The views of a scene show one set of named points, each view turned or mirrored, shifted and resized as a whole, with a little noise and some points left out.
(in the rows, 128 means zero)

Scene 1
View 1
J578: [125 117 127 117 153 144 109 141 125 102 134 111 135 124 115 126 133 137
 143 145  91 135 125 158 119  86  98 117]
J326: [115 103 145 115 146 130 112 138 146 105 150 105 137 110 129 146 123 158
 145 156 106 134 114 132 119 101 121 137]
J408: [ 94  72 136 101 145 121  79 101 151 112 175 150 144  99 120 159 128 175
 106 128 163 120 121  83 111 130 170 149]
J785: [127 115 151 119 137 130 120 140 148 116 131 105 135 107 130 143 128 152
 144 154 107 138 120 130 113 107 126 136]
J540: [131 113 169 122 120 118 131 137 170 132 122  98 134  94 142 157 121 159
 143 165 114 144 120 106 108 127 143 148]
J10: [109  92 143 108 138 123  97 117 153 116 154 131 139 102 125 153 126 164
 123 140 141 128 122 100 111 122 153 144]
J480: [139 122 139 119 133 136 106 130 134 129 112 125 136 114 116 132 135 133
 124 136 116 135 135 123 106 111 131 124]
J726: [101  94 116 107 167 143  93 132 122  83 173 122 144 125 110 135 131 154
 135 137 107 123 120 153 127  81 104 124]
J668: [105  85 127 104 150 131  78 108 134 110 164 149 142 108 112 146 131 160
 105 123 150 117 127 104 112 117 151 135]
J462: [104  86 119 103 154 137  79 113 128 104 165 148 144 116 108 139 132 154
 109 125 140 118 128 118 115 108 140 131]
J84: [121  99 151 112 128 119 103 117 156 132 133 130 138  96 128 152 126 156
 116 137 142 134 128  90 103 131 162 144]
J165: [103  88 135 107 146 127  95 119 146 107 163 130 141 106 122 150 127 165
 125 140 135 127 120 109 114 113 143 141]
J256: [174 163 148 137 125 145 141 166 127 135  62  85 129 125 120 109 138  99
 156 156  58 153 142 171 108  88  86 105]
J795: [147 132 168 129 122 123 142 152 161 134  99  87 130 102 140 147 124 142
 155 168  92 151 123 126 110 114 125 137]
J114: [125 114 146 120 140 133 121 142 144 111 131 103 135 110 128 139 127 147
 144 154  98 137 121 138 118 102 115 131]
View 2
J668: [138 150 116 133 114 156 145 151 174 117 154 132 101 173 128 138  96  82
 106 139 126 106 120 175  88 157 192 135]
J785: [146 127 117 147 115 144 122 122 133 101 123 122 107 145 128  99 113 118
 130 133 140 130 115 124 117 143 126 135]
J114: [141 122 118 149 115 140 121 121 121 106 124 122 107 143 129  94 111 119
 128 127 139 131 118 123 117 144 124 134]
J540: [165 133 112 141 122 162 122 113 175  75 112 125 109 146 128 105 120 115
 149 145 148 134 117 106 142 134 130 131]
J480: [140 125 135 130 116 148 125 132 135 111 112 110 117 136 131 132 129 110
 112 129 120 137 133 128 100 146 154 133]
J165: [145 148 108 143 114 152 138 138 166 105 150 134 100 173 129 112  94  93
 121 141 139 108 113 159 106 152 168 138]
J795: [157 117 122 142 122 150 112 105 139  83  95 113 115 127 128  99 133 129
 148 134 143 147 122  89 138 132 107 131]
J408: [152 163 105 134 116 166 149 149 211 100 161 143  97 185 128 131  88  75
 119 155 137 101 115 179 104 155 200 132]
J256: [126  90 152 140 114 123 100 108  54 118  73  87 133  90 129 108 157 151
 118 103 118 170 138  75 106 138  84 135]
J326: [141 136 106 153 114 144 127 129 139 105 145 135  99 164 129  89  97 110
 128 133 146 114 106 143 114 149 135 134]
J462: [133 145 118 139 108 144 143 152 150 127 156 132 100 173 130 127  94  88
 101 134 122 106 118 178  85 161 184 138]
J726: [120 131 113 159 103 124 128 145  95 135 165 130  98 168 131  89  85 108
 100 119 131 105 109 169  83 164 139 140]
J84: [158 144 118 129 118 169 138 132 194  92 124 124 108 154 128 136 116  92
 130 148 133 124 128 137 116 143 177 131]
J578: [127 119 126 151 111 129 120 128  94 123 127 115 110 140 132  96 114 123
 114 117 129 132 119 131  99 149 124 138]
J10: [155 148 108 140 116 160 139 136 182 100 143 132 100 169 128 121 101  91
 125 145 137 111 119 153 112 150 174 135]
View 3
J408: [201 147  88 136  93 140 165 130 107 135 133 110 111  69  78 120 173 174
 125 197  92 101  77 133 143 140 130 169]
J10: [182 144  97 136 104 138 149 128 110 132 126 126 119  94  97 139 148 163
 129 172 126 110 101 133 141 136 134 155]
J540: [174 146 132 142 102 132 140 125 109 132 128 155 113 118 112 183 106 137
 132 129 171  98 139 119 137 147 164 139]
J726: [145 133  78 143 148 179 121 121 138 155 140 121 172 121 105 117 163 168
 141 148 148 155 105 162 132 104  59 129]
J480: [142 125  87 119 119 116 123 125 121 112 102 154 130 119 117 149 138 172
 144 161 168 143 142 142 144 121 134 133]
J785: [162 140 117 139 116 139 130 122 116 135 126 151 131 125 116 167 116 149
 136 129 173 118 139 131 136 132 137 135]
J84: [180 142 101 133 100 128 148 129 108 122 122 138 112  96 100 143 145 165
 130 171 132 109 112 129 140 136 147 151]
J114: [147 136 105 140 130 148 124 120 125 139 130 150 147 131 118 160 121 151
 143 126 180 134 142 141 133 122 118 126]
J256: [ 89 111  98 117 149 115  81 117 135 108  92 196 159 177 157 188  93 159
 163 106 252 179 209 152 135 105 127  94]
J668: [178 140  76 128 109 138 151 128 115 126 120 119 126  85  89 114 176 182
 132 194 110 127  90 143 141 124 117 157]
J795: [149 139 128 140 115 126 119 121 118 126 119 170 129 138 131 194  95 136
 139 111 200 120 168 124 135 138 157 125]
J462: [164 136  70 127 119 145 142 128 120 133 124 118 138  94  91 109 177 183
 134 188 117 141  94 150 141 116  98 148]
J578: [132 126  91 135 139 148 112 121 133 135 121 150 157 139 124 147 133 159
 146 132 182 156 144 153 133 109  95 119]
J326: [161 142 109 149 129 159 129 122 125 151 139 140 150 123 112 152 130 148
 134 130 162 125 127 139 130 127 105 134]
View 4
J726: [130 105 122 179 161 146 115 107 133  73 123 103 107 160  82 141 114 167
 127  95 144 130 111 155 146 186 124  86]
J408: [136 102  71 190 146 154  67 146  79 123 129  67  93 142 117 139 147 107
 160  83 140 171 101 133 157 160  84 124]
J480: [127 121 135 136 126 143 111 140 132 122 128 127 119 119 113 125 137 134
 121 121 130 153 127 125 138 161 128 115]
J256: [123 137 196  94 113 117 162 120 173 111 127 194 151 104  92 108 129 174
  88 140 114 118 157 119 120 153 169 100]
J578: [126 116 146 148 143 132 128 115 142  92 124 137 126 135  86 127 123 163
 116 110 128 128 130 137 138 166 136  96]
J84: [131 116 100 162 127 137  85 150  92 139 131 105 114 120 117 127 151 112
 144  97 124 164 122 115 146 142 100 126]
J165: [130 107  98 180 144 142  91 131 100 109 128  96 108 141 101 133 137 132
 144  88 131 150 113 133 149 160 102 109]
J540: [125 118 116 164 124 106 104 141  91 137 131 140 140 114  95 117 149 136
 136  89 101 135 146 100 142 116 103 121]
J114: [126 115 133 160 135 123 119 124 121 106 128 138 133 130  88 127 131 157
 124 100 116 127 137 122 139 150 124 103]
J326: [128 110 121 173 142 123 113 120 110 101 128 126 126 141  84 129 130 157
 130  90 120 129 130 127 144 148 115  98]
J668: [134 108  91 174 146 161  80 140 105 114 127  77  94 141 118 139 138 118
 145  98 145 167 102 140 150 176 103 114]
J785: [127 116 129 160 134 121 116 128 116 112 129 135 131 128  90 123 133 151
 128  98 115 130 134 120 141 141 118 105]
J795: [125 125 142 147 119 100 124 135 112 131 132 163 150 108  90 113 142 151
 120 104  98 126 155  97 134 121 122 113]
J462: [132 107 101 171 152 163  89 130 116 100 124  80  94 149 112 142 132 127
 139 103 147 160 100 148 152 184 109 108]
J10: [131 111  95 178 138 139  84 140  93 121 128  98 111 133 109 132 143 123
 147  91 128 158 115 125 151 150  97 118]
View 5
J668: [144  74 101 159 118 127 158 112 153 117 106 174 130 129 134 181 141 107
 144  97  95 142 119  82 117 105 103 108]
J795: [153 147 166 131 116 118 111 146 110 142 139 152 125 116 124 133 120 138
 103 147 104 151 136 119 148 118 144 144]
J462: [121  76 107 146 127 117 167 109 164 115  99 173 133 122 136 178 132 104
 144  93 106 151 128  75 109 112  94 109]
J114: [130 126 151 125 125 108 131 132 132 133 123 156 129 112 126 143 120 124
 112 129 114 155 140 104 128 121 126 133]
J408: [164  72 101 172 105 142 166 113 144 120 105 194 129 126 126 188 142 103
 155 111  86 149 115  72 126  85  94 105]
J84: [171  97 120 159 105 135 137 127 127 127 124 173 126 130 126 170 144 122
 134 117  86 138 116  96 139  97 121 115]
J165: [143  92 121 151 117 123 155 120 141 125 109 181 132 115 127 169 131 109
 137 116 103 154 128  82 124 100 104 116]
J326: [127 121 145 133 125 112 142 127 134 133 112 171 133 106 125 148 114 117
 122 130 115 164 141  92 129 111 114 132]
J540: [168 133 153 146 104 128 124 140 109 142 134 174 127 114 118 148 125 131
 117 147  96 152 129 106 149  97 130 132]
J480: [142 108 131 135 124 115 121 132 138 123 127 141 125 133 133 154 139 130
 117 106  98 134 125 110 131 130 137 126]
J726: [ 93  99 130 124 142  95 161 113 163 120  98 163 136 107 136 154 111 108
 124 104 129 165 145  81 106 129 101 125]
J256: [108 153 173  91 145  85  83 151 131 132 145  97 123 128 138 116 123 153
  76 121 121 137 144 142 136 171 170 153]
J10: [156  95 123 157 109 132 150 122 136 125 114 180 129 121 126 170 136 113
 139 119  94 148 122  86 131  94 109 116]
View 6
J326: [141 147 124 130 160 127 114 139 106 122  97 151 106 148 109 124 132 106
 155 118 151 116 134 159 141 127 128 143]
J578: [112 147 139 134 164 111 107 130  96 142 110 187 125 153 122 121 139  98
 157 116 149  89 126 147 144 105 142 126]
J10: [176 147 101 134 144 141 146 154 131 106 118 136 108 134 110 122 125 142
 136 154 179 107 124 150 126 153 118 146]
J462: [174 150  95 135 147 149 149 127 124 127 127 157 108 119 118 108 162 123
 136 150 196  87 109 133 119 144 138 100]
J408: [207 150  77 131 134 163 167 151 144 103 125 117  97 118 105 115 141 152
 126 169 202 108 115 143 116 171 116 132]
J480: [130 137 132 136 152 111 130 153 113 135 131 187 138 141 124 121 112 141
 144 148 163  70 121 140 138 121 129 138]
J165: [172 146 101 132 149 143 142 142 124 114 114 140 103 130 109 119 139 127
 142 144 178 110 124 149 128 146 127 134]
J726: [143 158 111 131 164 141 117 107  95 138 105 164  99 137 119 108 181  80
 153 108 170 104 116 140 129 121 149  92]
J256: [ 46 127 188 136 171  59  80 153  79 166 119 242 163 173 130 131  93 108
 170 109 112  56 129 150 172  68 142 154]
J114: [125 142 137 131 159 113 110 146 103 128 105 168 119 154 113 125 123 110
 155 121 143 106 130 159 145 116 129 148]
J795: [110 133 154 131 158  93 104 172 106 122 105 172 132 162 108 140  78 130
 153 128 121 104 143 170 162 107 117 191]
J540: [146 129 134 133 146 109 125 184 126 103 107 143 121 154 101 143  72 155
 144 148 141 116 142 173 151 134 105 198]
J785: [130 140 135 132 157 114 115 151 109 124 105 163 119 153 112 127 115 119
 154 128 143 105 134 160 144 119 125 155]
J668: [184 146  91 134 142 148 156 140 131 118 132 148 110 116 116 113 153 139
 130 160 199  89 111 133 119 156 129 112]

Which points are out of place in each view (at most two, in the order of its rows)? Write - if all are in place.
view 1 | J578
view 2 | J326
view 3 | J785, J84
view 4 | -
view 5 | J462
view 6 | J540
